Each row is a point on a landscape with many valleys, with its height.
A ball rolls from a point to the lowest of its 2 nearest points, and stops where none of them is lower. Distance is the straight distance between rows; heights are no part of it.
(176): [113  91 126 141 148 158 176 144 130 181 102 139 192 148 176 125 127 109
  87  98 122  76 141 119 128 155 124 106 136 198 168  72  99  95 163 159
 151 131 106]  (h 64.7)
(1142): [129 100 120 159 197 175 101 133  74 116  83 120 133  87  66 121  67 102
 151 161  99 148 115  85 100  60 116 128 106  28  97 118 138  72 104 159
  81  90 174]  (h 35.2)
(190): [103  79 125 105 111 109 101 154  72  98 120 129 152 135 118 116 144 132
 156 153 124  98 160 102 141  53  99 103 170  93 109 126 129 139 120  96
  97 157 119]  (h 51.9)
(743): [136  90 103 106 152  98 149 130 135 113 113 136 173 146 151 149 160 146
 131 106 126 116 121  63 136 136  86  80  90 210 155 122  92 193 117  86
 140 122  81]  (h 32.4)
(308): [111 130 124 144 134 108 143 172 138  84  90 111 116  62 133 199  63  92
  95 108  88 105 107 133  86  76 147 172 144  82 110  79 133 108 106 169
 105 138 114]  (h 10.9)
(1089): [129 150 143 118 118 130 134 113 150 156 150 158  91 181 117  52 124 138
 127 146 169 131 126 140 138 170 156 111 129 150 126 152  94 119  96 103
 159 129 113]  (h 37.1)
(182): [168 135 111 151 179 128 121 124 158  91 111 170 110 114 119 187 103 125
 140 107 120 173 151 112 112 108  98 169  53 124 131 167  93 147 112 165
 126  92 134]  (h 47.7)
(48): [164 161 138 112  91 162 128 119  99 126  70 113  51 128 117 124 134 132
 117  95 136 153 118 132 146 115 162 167 224  94  82 114 166 145 135 138
 155 157  93]  (h 61.2)
(825): [149 143 118 121 114 105 179 145 172  82 169 156 124  93 181 191 129 108
 127  79 104 112 118 165 109 180 137 159  90 195 168 134 113 125 147 154
 148 140 130]  (h 45.0)
(1354): [ 78 147 170 128  93 129 105 114 179 151 129  69  99  97  95 151 113 133
  99 136  88 139  99 156 134 127 193 137 184 104  92  95 174 107 137 131
 110 114 154]  (h 35.8)
(1398): [125  73 123 120 169 149 161 128  99 130  75 168 134  90 127 195 144  84
 105  96 128 109 153  94 149  89 107 111 137 147 141 110  88 133 148 112
 138 119 110]  (h 38.4)
(116): [175 170 114 129 132 143 119 138 160 119  60 132  92 128 119 121  68 145
 113 116 133 166  93 108 119 110 146 183 122 108  98 123  99 154  96 185
 141 135  89]  (h 38.7)
(56): [171 176 112 124 107 160 111 122 155 123  86 114 119 150 143 121  95 158
 116 100 107 177 105 107 102 139 190 161 130 167 100 109 147 159 136 194
 138 127  83]  (h 44.7)
(296): [111 132 158 135  71 141  77 124  94 169 155  98 174 127 112  46 145 149
 119 174 118 118 163 134 149 119 149 107 156  98 107 141 144 138 156 152
  93 123 135]  (h 36.3)
(942): [110 138 139 138 138 120  92 107 122 138 133 119 168  48  85 162 129  54
 124 163 110 131 164 132 124 100 116 123  92  44 143 149 102 126 135 126
  67 114 153]  (h 29.7)
(1309): [130 146 113 138 156 167 113 128 151 170  81  79 109 187  83  78  74 181
 126 178 135 148  71 112 101 113  92 127 107  69 102  91 145 123  98 142
 133 126 146]  (h 12.4)
(939): [171 133 119 132 124 129 135 172  86  81 100 186 105 155 159 142 108 149
 155  86 134 106 156 124 129  91 130 202 209 107  99 116 117 127 122 167
 129 167  91]  (h 36.5)
(1237): [140 173 145 127  69 158 126 117 154 139 181 141 129  86 159 119 122 118
 120 130 134 147 131 176 114 181 184 164 122 172 124 172 127  88 171 171
 129 103 156]  (h 55.6)
(1249): [135 116 110 111  95  92  88 143 136  76 127 160 141 106 116 134 115 127
 137 112 114 140 187  84 131  70 117 152 128 136 130 157  65 174 112 138
 102 138  81]  (h 58.5)
(165): [123 124 131 138 166 140  91 101 158 157 118 149 153 164 105 157 155 172
 176 150 114 177 177  95 175 121  99 100 105 156 107 154  85 160 156 130
  99  72 132]  (h 67.0)
(1139): [159 173 118 135 115 163 122  95 152 159 146  66 102 173 137  98 120 171
 145 134 121 184  96 164 139 187 150 131 101 130 110 118 201 135 147 135
 140 138 154]  (h 34.2)
(1188): [156 166 123  87 106 108 109 123  97 124 107 149 142 185 154 113 155 161
 159 112 143 109 170 122 152 116  93 144 190 129 127 131 123 185 142 108
 133 179 103]  (h 53.7)
(1315): [127 157 124 156 140 143 139 119 192 164 134 131 184  97 155 167  84 127
 102 119  92 143 129 134 113 149 145 146  87 174 135 109 107 101 181 200
 108  87 136]  (h 69.5)
(1445): [200 177 119 100 114 165 161 113 106 129  94 118  37 149 126 108 139 129
 112  91 162 164 106 146 159 159 157 130 179 111 117 129 162 172 113 108
 181 173  96]  (h 58.3)
(413): [202 154 116  96 131 182 167  93  70 160  99 126  92 158 137  93 164 118
 126 105 175 158 118 146 173 159 122 111 140 132 126 158 138 171 130  89
 161 164 103]  (h 55.9)
(840): [ 94  36 116 128 149 106 145 148  82  96 160 189 152 103 110 124 168  91
 150 128 148  87 162 100 144 104 107  97 122 147 157 162  98  98 125 101
 142  89 144]  (h 34.5)
(1087): [138 157 121 101 117  88 126 138 108 106 126 125 179 129 161 173 168 141
 138 107 109 101 168 126 147 125  87 131 150 121 147 106 146 177 164 126
 105 172 118]  (h 49.6)
(113): [139 132 129 129 175 182  94 114  75 126  63  83 110 100  76 134  83 116
 143 143 103 142  94 100  99  65 107 128 140  33  94  81 171 116 121 148
  87 134 128]  (h 28.8)
(768): [109  80 119 105 125 126 107 135  52 119 138  92 134 115  97  86 154 106
 143 185 152 104 134  97 122  76 104  90 152  57 118 137 172 120 112  74
  94 140 148]  (h 48.7)
(185): [117 115 133 149 147 151 105 126  85 149 137 128 182  75 110 139 123  88
 141 148  96 123 175 142 127  94 140 118 132  77 137 107 156  89 169 160
  63 100 170]  (h 23.0)
(1242): [103 108 117  94 139 123 113 120 161 155  89 131 116 190  96 104 125 170
 117 161 161 159 111  72 133 113  96  84 109 133 111 120  73 157  90  98
 134 126  95]  (h 31.6)
(154): [147 141 110 123  90 130 105 133 121 132 133 155 153 137 139  81 115 140
 109 133 128 135 159 100 108 111 144 141 115 132 135 153  95 149 122 171
 108 140  79]  (h 61.7)
(1277): [143 114 123 175 193 185 156 143  95 153 101 131 152 156 160 149  91 147
 159  95 103 105 123 151 116 132 118 161 132 121 134  76 185  52 168 194
 139 125 171]  (h 75.9)
(1099): [151 100 126 137 137 212 157 113  77 152 114 143  75  80 100  99 125  53
  90 103 160 126 112 142 117 130 181 106 133 108 135 139 152  99 119 128
 155 125 129]  (h 50.4)
(77): [143 150 138 131 161 138 129 125  74 104  90 165 119  98 139 212 135  89
 157  95 125 114 170 154 137  89 109 156 171  72 117 120 135 124 149 144
  94 146 133]  (h 53.8)
(471): [117  87 102 143 151  78 186 170 133  82 166 139 144 159 167 124 127 136
 144 113 145  69 114 129  97 165  89 114 106 156 175 104 138 103 117 103
 188 163 135]  (h 43.7)
(1195): [119 144 127 111 121 104 129 111 148 152 126 119 198 153 167 154 154 158
 118 118 111 127 128  91 158 154  99  88  96 220 160 118  72 204 125 104
 106 102  78]  (h 27.2)
(1338): [120  91 126 160 131  96 121 146 170  56 161 117 108 113 125 165 135 144
 160 104  70 171 115 105 117 124 166 143  85 176 125 148 147 128 119 150
 147  52 138]  (h 51.6)
(392): [135 137 122 122 155 154 118 128 114 158  72  77  90 133  91 117  84 134
 116 170 132 118  70 113  96  98 100 133 142  37  96  89 168 106  98 118
 109 142 139]  (h 21.7)
(604): [129 134 141 134 146 134 102 106 145 157 118 141 153 200 140 126 146 189
 171 118 111 156 156 115 151 150 126 112 132 175 109 116 126 151 149 148
 127 102 114]  (h 64.4)
(1204): [141 104 107 121 187 125 160 126 137 114 112 143 132 158 137 161 168 130
 139 105 147 160 125 105 156 149  83  94  67 177 151 138 107 162 139  84
 146 125 125]  (h 36.7)
(1271): [123 139 175 146 109 174 156  98 142 179 153 156  80 176 126  75 134 139
 136 134 154 137 124 185 163 196 176 105 156 164 115 150 115  83 133 129
 165 106 141]  (h 40.8)
(801): [119 126 111 126 154 126 130 117 136 191 120 108 217 134 134 102 132 122
  96 175 138 131 158  99 135 108  65  86  70 118 173 124  86 140 149 121
  90 125 132]  (h 48.3)
(1255): [115 172 146 116 104  95 126 113 148 146 155 133 162  53 117 142 127  72
  85 151 133 112 168 168 115 121 128 147 105  70 150 162  75 123 139 134
  82 143 152]  (h 34.0)
(735): [151 108 126 154 160 119 143 136 120  85 143 170 173  88 159 195 157 117
 153  79  79 125 188 112 149 122 133 130 120 202 169 129 122 130 171 160
 129  78 127]  (h 51.4)
(717): [ 98 136 162 132  99 136 102 118 145 147 141 117 152 198 155 103 148 177
 161 116  99 130 118 114 134 180 192 104 155 223 109 112 160 141 148 138
 132  80  98]  (h 61.5)
(133): [157 158 117 113 106  87 122 118 105 121 162  96 220 127 190 146 177 142
 131 107  89 110 152 135 139 156  96 131 117 174 172 124 146 202 165 142
  98 166 114]  (h 46.0)
(987): [ 97  73 126 146 181 146 131 138 112 130 118 165 144 170 138 168 147 159
 181 126 131 114 171 123 151  96  92 107 154 130 122 106 128  74 171 132
 119  97 157]  (h 53.6)
(889): [ 77 121 182 126  83  88 114 111 147 154 169 128 133 117 138 147 183 138
 131 132 113 121 118 139 183 176 156  94 148 232 140 151  85 168 117  81
 127  75 124]  (h 26.9)
(383): [131 114 147 104 127 111 144 103  77 127 171 154 125 113 155 131 203 117
 156 125 146  99 130 149 174 157  90  86 127 181 162 174 129 168 131  60
 145 145 143]  (h 26.0)
(199): [150 173 126 121 110 134 143  80 117 158 149  93 177 113 166 119 163 115
 107 125 120 149 117 164 168 183 117 108  93 175 153 131 138 183 156 115
 101 135 131]  (h 41.8)
(1444): [108 132 149 118 100 139 142 119 172 145 113 175 138 120 154 156 131 116
 102  86 118 115 154 130 155 141 152 126 156 220 143 126  57 139 148 144
 133 110  84]  (h 27.3)
(946): [103 103 126 136 105 112 125 159 177  91 160 160 109 160 128  86  83 147
 136 131 139 125 123  82  82 136 193 143 112 185 114 143  95 108  77 149
 154 100  88]  (h 58.1)
(419): [117  69 142 115 140 129 152 131  83 140 156 155 128 136 130  96 175 106
 138 133 178  95 127 120 147 155 113  68 114 192 149 166 104 127 103  72
 163 113 129]  (h 30.0)
(238): [102 124 121  77 146 115 106 113 153 159  68  94 130 163 105 146 143 155
 125 163 133 144 111  99 145  91  77  94 142 107  93  90 114 161 127  80
 104 144 123]  (h 37.4)
(826): [146 101 101 163 194 119 106 136 135  91 107 127 132 123  98 150 101 150
 160 146 111 171 128  98 100  78  90 143  63  93 129 140 122 132 111 156
 122 101 153]  (h 51.3)
(410): [129 110 119 103 170 147 163 108  85 168 101 156 155  89 138 175 164  51
 104 116 149  91 162 142 143 130  82 102 115 118 161 129  88 130 149  99
 113 147 133]  (h 42.1)
(706): [117 125 134 125 135 125 141 140 163 122  90 136 109  97 116 178 129 112
  94  87 117 129 127 123 133 108 124 132 140 146 136 108  99 153 131 132
 138 125 104]  (h 33.6)
(850): [163 202 145 134 133 160 131  86 134 185 116 122 112 112 118 137 123 106
 122 142 145 154 140 180 151 161 129 155 124  78 122 141 145 125 154 134
 111 139 160]  (h 34.4)
(834): [144  95  98 135 142  97 160 162 114 101 147 140 106 159 141  84 113 130
 117 133 179  83  96 120  83 138 100 120 103 107 156 122 142 102  81 102
 180 170 134]  (h 46.8)
(1100): [117 204 137 139 142  56 122 130 194 132 152 145 138 175 135 158 118 181
 156 159 143 134 143 177 137 166  90 161 117 104 121 138  93 125 132 132
 123 141 176]  (h 63.7)
(543): [ 96 105 156 138  53 125  81 127  88 143 169 129 134 101 100  48 134 119
 123 174 136 109 166 123 151  88 167 119 180  91 100 169 123 112 118 119
 100 123 125]  (h 40.6)
(1352): [120  83 104 138 120 128 122 143 119 129 144  61 183 118 119  65 110 116
  80 162 119 125  94  94 106 107 114  90  59 106 163 106 166 127 110 127
 120 119 125]  (h 56.8)
(755): [124 115 146 136 154 138 138 149 156 121  95 178  61 183 134 152 127 164
 157  92 152 142 120 148 145 148 134 141 180 162 114 123 117 116 117 136
 182 118 112]  (h 65.2)
(437): [ 64  95 156 125  83 144 102 126 136 175  99 156 121 166 110  70 125 138
 125 133 141 108 141  99 142 106 167 110 213 171 108 124  75 106 118 110
 143 115  90]  (h 46.5)
(212): [ 96  99 152 133 135 101 130 137 147 111 137  58 144 127 127 173 164 140
 131 109  78 123  92 129 128 123 116 108 121 132 132  86 204 134 160  96
 126 116 162]  (h 36.4)
(83): [ 76 111 138 141 113 106 127 160 149 133 149 153 123 133 114 103  94 114
 103 169 161  82 153 135 119  97 116 137 157  81 119 132  75  94 104 121
 112 134 140]  (h 64.8)
(938): [ 85 193 149 108 139 112 156 119 196 192 103 110 114 151 108 141 100 138
  73 167 164 122  95 172 147 153 112 122 157 108 124  96  96 119 119  80
 142 142 155]  (h 68.4)
(964): [115 126 122 123 140 123  97 153 156 110  46 115  99 131  95 139  57 163
 102 116 101 144  86  90 114  55 124 173 174  89  83  83 111 133  76 149
 121 140  89]  (h 30.2)
(800): [166 212 140 130  95 153 106  94 139 175 129  95 106 160 113  73 118 162
 119 156 142 178 120 158 148 157 156 142 127  95 101 149 152 150 141 146
 120 142 132]  (h 28.5)
(13): [133 112 105 156 189 156 129 125  73 118 121 110 112  83  80 109  79  79
 139 160 130 126 110 124  78 100 115 141  77  19 128 136 153  65  79 132
 107 119 180]  (h 39.5)
(53): [ 95  95 114 121 130  91 102 157 118  76 112 172 149 117 127 167 110 126
 152 126 105 112 173  88 134  28 100 138 167  98 118 131  96 138 111 126
  85 141  95]  (h 55.4)
(108): [137 160 131 134 183  91 143 134 174 108 106 169  98 115 112 212 116 122
 136 125 148 157 126 145 130 129  69 173  85  95 125 161  79 142  98 129
 129 119 152]  (h 44.1)
(260): [162 105  91 151 118 134 134 173  77  69 111 168 132 124 172 138  78 123
 128  86 104 106 161 123 104  77 156 176 162 131 125 102 140 108 127 189
 133 152  78]  (h 28.9)
(730): [ 50 100 188 125  94  85  95 130 179 128 151 123 128  76  95 172 163 127
 116 148  95 125 126 126 167 108 142 107 159 161 121 141  98 146 130  83
 113  81 142]  (h 32.3)
(1199): [158 177 117 148 199 147 125 107  71 122  90 157 135  95 110 195 117  85
 158 120 135 125 151 150 106 123  84 177 118  37 131 137 120 106 140 144
  95 153 151]  (h 56.6)
(1483): [133 144 109 146 123  97 129 147 181  83 185 139 110 184 144  88  93 173
 168 140 146 154 116 123  75 183 153 156  66 157 118 158 130 104  93 154
 152 107 126]  (h 55.3)
(422): [ 96  92 139  99  85 153  81 123 113 156  67 130 118 144  99  72 113 128
 107 134 124 127 128  62 140  52 142 106 214 127  92 129  80 141 104 101
 128 150  70]  (h 50.2)
(1021): [123 166 128 145 135 137 121 114 192 163 112 137 179 170 166 151 102 171
 141 121 105 154 159 120 126 170 146 148 112 200 127 115  93 125 158 199
 103  95 111]  (h 67.3)
(652): [111  72 139 135 127  93 168 158 129 115 166  98 162 140 165 129 163 140
 134 114 121  74  98 128 124 148 113  83 116 159 162 102 174 115 137  87
 168 134 146]  (h 40.9)
(453): [114 120 133  83 155 134 139 106 132 149  85  84 111 168 111 162 180 138
 150 159 153 133 107 127 153 124  84  81 136 110 102 108 163 139 143  63
 131 147 163]  (h 41.6)
(10): [116  97 109 128 136 125 161 132 153 135 116  50 148 104 131 114 125 109
  59 125 113 122  59  96  96 133 117  80  72 137 152  71 163 141 112  94
 146 137 123]  (h 54.5)
(300): [117 103 106 140 106 110 150 182 113  75 124 140 146  81 172 165  87  91
  96  89 103  78 134 135  93  71 149 162 154 113 141  97 120 115 116 163
 117 163  96]  (h 20.7)
(1366): [ 84 113 167 131 127 106 111 137 174 104 120  82  81 106  83 176 130 145
 129 131 100 139  95 118 131  97 139 126 171  98  96  85 173 128 126 106
 122 113 149]  (h 30.3)
(45): [123  63 125 161 121 143 110 138  96 101 174 174 121 121 110  84 129 117
 157 129 137 121 156 117 143 114 167 110 122 145 118 184 116  93 118 136
 139  78 138]  (h 38.5)
(1299): [126 126 152 145 136 162 149 116  47 141 131 148 100  64  98 142 144  36
 110 113 156  90 141 161 118 135 163 125 167  60 137 144 142  82 131 117
 127 151 133]  (h 47.6)
(418): [167 188 127 117  46 151 116 129 131 117 167 108 134  82 169 107  98 144
 119 129 122 144 122 166 101 160 181 190 147 133 106 151 170 114 188 181
 113 153 134]  (h 53.1)
(972): [148 167 137  98  77  80 142 144 134  88 180 175 155  75 178 170 165 109
 123  90 110  90 155 158 127 154 136 164 127 188 164 156  84 154 146 145
 128 156 113]  (h 41.9)
(560): [147 101 120 137 133 121 145 142 158  62 158 144 123  83 167 208 149 115
 150  70  62 142 132 133 133 138 154 165 113 203 147 122 146 121 162 164
 159  91 138]  (h 48.2)
(1478): [106  78 141 156  94 158  82 113  89 143 139 172 118 140  95  58 125 128
 141 134 130 131 175  97 147  98 179 116 179 136  95 158 100  94 127 137
 128  96 105]  (h 42.3)
(552): [135 168 148 122 124 148 126  77 110 182 137  99 133 118 118 144 171  98
 128 122 141 156 121 183 178 166 120  98 119 123 124 147 158 156 156  93
 102 121 166]  (h 38.3)
(88): [102 152 127 128  91  65  71 132 170 113 167 105 156 175 112  82 127 183
 140 183 119 138 127 106 107 122 127 118  92 113 120 143 123 156 103 117
 111 123 127]  (h 49.3)
(146): [139 120 110 128 123 113 178 152 126  99 157  89  82 118 131  90 113 118
  88 127 159 101  77 149  94 161 145 125 122 111 158 111 196 112  96 105
 179 180 137]  (h 49.7)
(159): [138 116 147 150 106 160  92 118  83 141 138 109 149 100 129 108 145 118
 140 125  93 125 157 149 142 116 159 135 151 104 111 119 190 105 174 161
  91 113 161]  (h 29.5)
(1339): [152  94  81 126 192 158 124 117  79 160  96 121 200 130 130 128 138 107
 140 154 126 132 162  92 119  92  52 102  57  93 177 120 124 117 144 116
  96 145 146]  (h 51.5)
(1203): [157 219 136 111  99 116 124 113 127 159 133 132 101 199 120  69 125 179
 127 161 160 145 129 164 153 169 154 147 177 100 101 140 124 130 123 122
 155 154 129]  (h 34.3)
(626): [132 118 123 163 191 158 150 137 154 151  87 107 115 139 122 157  85 133
 110 106 121 139  85 136 107 135 119 140  96 116 121  67 159  89 142 157
 156 108 159]  (h 74.0)
(633): [138 130 112 147 105 137 111 132 138 142 137 107 164 113 132  78  83 116
  78 148 131 136 131 121 100 122 133 142  85 104 134 126 126 121 122 172
 108 133 123]  (h 59.5)
(1473): [ 74 158 160 132 124 125 160 134 226 164 115 136  67 144 103 125  92 161
  90 142 149 158  74 146 131 167 160 135 167 146 112 107  96  99  95 111
 165 101 131]  (h 70.4)
(513): [105  95 132 111 138 145 160 139  54 147 134 168 145  72 125 143 162  34
 101 126 173  64 162 144 128 109 126 107 151  92 156 136 104  97 134  97
 123 152 133]  (h 44.9)
(54): [116 124 115 149 111  94 107 164 179  53 178 130 147 104 157 155  92 172
 166 113  68 145 130 116  83 118 178 168 111 166 111 140 132  99 160 203
 105  83 134]  (h 55.2)
(556): [116 164 121 152 114  70 113 139 191 106 172 108 115 183 113  68  91 193
 147 182 135 151 102 124  95 167 132 144  94 104 110 133 148 115  85 144
 138 115 145]  (h 52.6)
(500): [119  59 127 107 101 165 101 116  97 126  65 109 116 115  91  84 132 119
  98 106 110 138 119  59 141  63 147  81 162 154 103 115 117 149 115 113
 143 124  72]  (h 53.2)
(213): [136 160 142 125  74 122 124 120 138 118 213 136 142 119 174 105 150 147
 158 132 113 140 111 165 112 207 179 145  98 220 140 174 131 121 166 153
 121 101 141]  (h 57.4)
(1379): [138  82 112 141 120 175 160 126  80 153 107 111 149 156 166  82 124 120
  88  88 133  87 106 120 113 143 147 100 135 166 146  74 167 100 143 157
 167 142  93]  (h 62.4)
(1281): [ 84  83 124 173 129 129 125 160 155 134 141 134 141 112 124 102  68 132
 101 151 124 114 121 131  91  97 158 139 122 109 118 104 115  62 114 170
 123  95 142]  (h 62.3)
(770): [155 159  94 116 135 130 132  88 123 186 131  84 191 129 143 105 139 108
  89 152 130 158 114 134 140 148  71  91  36 125 168 130 109 184 134 104
 101 141 120]  (h 45.2)
(40): [132 123 126 161  85 132 130 125  87 117 206 108 111  78 112  55 114 100
 124 174 144 112 126 160  97 149 169 142 107  71 135 170 184  62 124 151
 120 132 173]  (h 46.2)
(1079): [ 83 150 155 122 123 104 143 109 181 171 146 152 164 157 160 164 162 138
 122 109 111 129 139 133 174 178 123 101 129 225 151 121  53 166 142 113
 118  94 101]  (h 20.8)
(1085): [162 122 131 113  96  96 106 149 101  45 171 139  84  69 128 145 163 103
 152 102 119 114 144 133 122 114 145 161 136 123 134 178 142 173 106 112
 142 148 126]  (h 34.1)
(266): [106 131 141 120 124 113 100 146 142  87  81  82  99  97 100 183  78 129
 110 100  71 136  91 115 101  60 141 171 174  88  84  73 154 133 110 153
 104 131 112]  (h 21.4)
(1072): [ 80  98 153 124 110  80 148 172 184  75 151 164  84 173 135 153 125 167
 156  97 134  95  99 135 119 146 154 142 185 179 122 111 111 103 101 108
 187 122 124]  (h 62.8)
(617): [113 172 154 135 111  97 113 150 147 123 153 156 123 168 148 146 116 172
 160 135 127 118 147 184 136 134 123 186 183 105 110 131 130 101 151 150
 113 135 157]  (h 61.1)
(620): [114 135 122 114 108  79  71 111 160 120 145  95 141 102  80 111 137 133
 114 178 128 163 130 106 135 103  93 102  76  98 135 176 106 177  99 105
  90 123 132]  (h 45.6)
(44): [109  97 128  89 137 126 139 112 100 139 131  78  94  97  96 128 178 105
 111 165 147 111  99 122 133 128 118  80 126  97 137 135 170 142 107  45
 139 140 144]  (h 45.3)
(668): [129  77 117 163 182 130 145 148 102 100 140 176 175 148 167 190 141 137
 172  87 102  99 180 121 144 124  89 124 143 171 168 104 141  79 175 158
 135  96 146]  (h 54.6)
(1486): [142 100  73 109 213 134 131 125 130 125  81 134 145 126 100 162 117 118
 132 157 140 162 116  66 108  81  48 114  39  96 148 134  97 122 111 109
 114 116 134]  (h 54.7)
(1306): [142 126 104  96 186  95 159 129 163  96 113 155  92 135 118 208 159 118
 149 130 163 151 133 124 146 131  64 125  89 118 139 151  93 150 120  80
 152 132 143]  (h 40.7)
(671): [152 116 110 125 160 131 121 122  66 125 150 169 111 166 106  93 171 119
 168 156 190 111 159 147 149 128  80 125 116  76 129 172 141 112 134 108
 139 158 162]  (h 49.9)
(725): [144 114  89 123 139 133 168 128 137 116 128  57  87  93 123 125 105  84
  72 113 129 133  55 132  78 142 130 113  68 104 151 100 200 119  92 100
 155 159 134]  (h 52.1)
(688): [117 109 138 129 110 136 155 116 127 154 169 146 103 112 124  74 144 105
  96 148 185 119 107 141 149 171 137  84  98 163 156 178 101 128  84  89
 156 114 119]  (h 33.4)
(487): [161 145 110 157 145 152 132 104 116 142 165  63 111 158 114  87 123 154
 151 138 142 162  83 162 112 179 113 142  72  93 126 131 230  94 118 116
 138 148 188]  (h 38.6)
(736): [ 97 141 135 121  74  84 123 157 202  69 152 160  75 148 138 132 103 152
 148 105 118 125 109 117 102 151 199 171 171 205 119 136  99 127  87 126
 162 118  87]  (h 60.6)
(839): [148 147 140 101  80 114  93  95 108 124 138  91 120  65 107 118 163  98
 111 142 121 149 131 118 159 125 137 108 113 126 120 170 130 212 108  94
 101 125  98]  (h 41.7)
(42): [147 190 134 113  85 101 146 137 134 124 145 164 160  74 156 155 125  83
  83 115 126 105 167 174 111 131 130 174 126 119 148 144  78 146 149 160
 104 175 119]  (h 38.0)
(457): [163 136 115  92 116 141 131 116  87 146  90  87 145 199 164  79 159 176
 156 103 133 119 134 114 133 131 116  95 178 139 125  83 165 167 152 109
 151 170 102]  (h 57.2)
(1416): [142 123 139 104 105 113  91  97 109  84 154 128  93  36  76 157 170  66
 128 126 118 141 150 117 137  92 140 128 128  88 130 182 129 181  93  89
 116 124 132]  (h 38.2)
(289): [194 163 111 123  93 163 122 120 109 115 125 131 118 120 166 132 130 147
 141  82 106 164 133 141 126 165 178 168 131 161 107 137 174 148 169 187
 139 145 105]  (h 49.4)
(1130): [117 115 123 155 152 145 157 139 198 140 112  99  65 156 112 136 101 136
 101 121 134 158  70 133 130 157 136 108  96 145 118  91 133 109  98 115
 175 108 124]  (h 72.2)
(1008): [138 160 112 175 138 145 140 126 101 131 162 113 119  94 109  96  73  95
 123 163 153 109 120 162  73 143 139 171  87  30 129 145 170  54 104 155
 108 159 184]  (h 43.1)
(215): [122 146 130 141  91  94  99 166 153  71 175 150 129 149 155 129 112 173
 186 127 104 123 154 154 102 133 160 187 156 140 102 145 143 107 145 184
 120 123 133]  (h 58.4)
(673): [166 135 110 110 116 145 165 128 111 142 102  98 153 176 197  98 143 144
 113  71 116 102  96 125 119 156 137 107 152 183 152  73 168 153 151 132
 164 175  95]  (h 60.0)
(1197): [127 118 155 122 176 150 122 113 104 134 100 165 103 147 102 199 164 129
 189 123 138 130 163 150 169 112  94 130 172 103 100 134 138 106 166 114
 123 121 165]  (h 50.3)
(1227): [131 169 106 113 136 153  99 111 178 187  85  92 133 196 114  59  94 185
 104 166 132 177  94  95 116 128 107 106 101 114 109 104 100 164 107 137
 113 123  90]  (h 23.3)
(11): [152 121 141 120 118  82 149 126 104  69 190 134 108  81 144 152 189  98
 158 110 136 107 118 152 152 164 122 124  99 152 174 179 139 189 111  67
 154 155 141]  (h 29.8)
(913): [ 72 137 150 114 140 107 163 141 156 170 135 134 104 125 103 122 121  97
  79 170 168  81 108 158 125 128 101 110 154  81 137 115 101  95  97  68
 143 153 158]  (h 66.8)
(1206): [170 124 127 126 108 190 150 116  62 173 109 129  95 134 119  47 145 101
  97 117 176 115 132 142 130 137 147 113 163  93 123 141 130 111 127 128
 159 152 110]  (h 53.0)
(678): [146 136 121 115 190 155 122 100  71 146  92 159  88 165  97 144 157 133
 176 160 178 128 146 138 146 119  71 136 155  61  86 151 141 103 127  99
 121 147 181]  (h 46.7)
(239): [124 149 152 117  89 146 150 106 133 140 177 116 147 166 190  96 144 154
 150 116 116 136  92 153 129 213 183 101 117 236 134 130 158 139 154 126
 127  99 116]  (h 59.3)

Where does a ball stop that starts at each point below?
(1379): (800)
(154): (1309)
(668): (185)
(1072): (383)
(1486): (1079)
(215): (185)
(1339): (800)
(500): (383)
(1206): (1079)
(239): (308)
(422): (383)
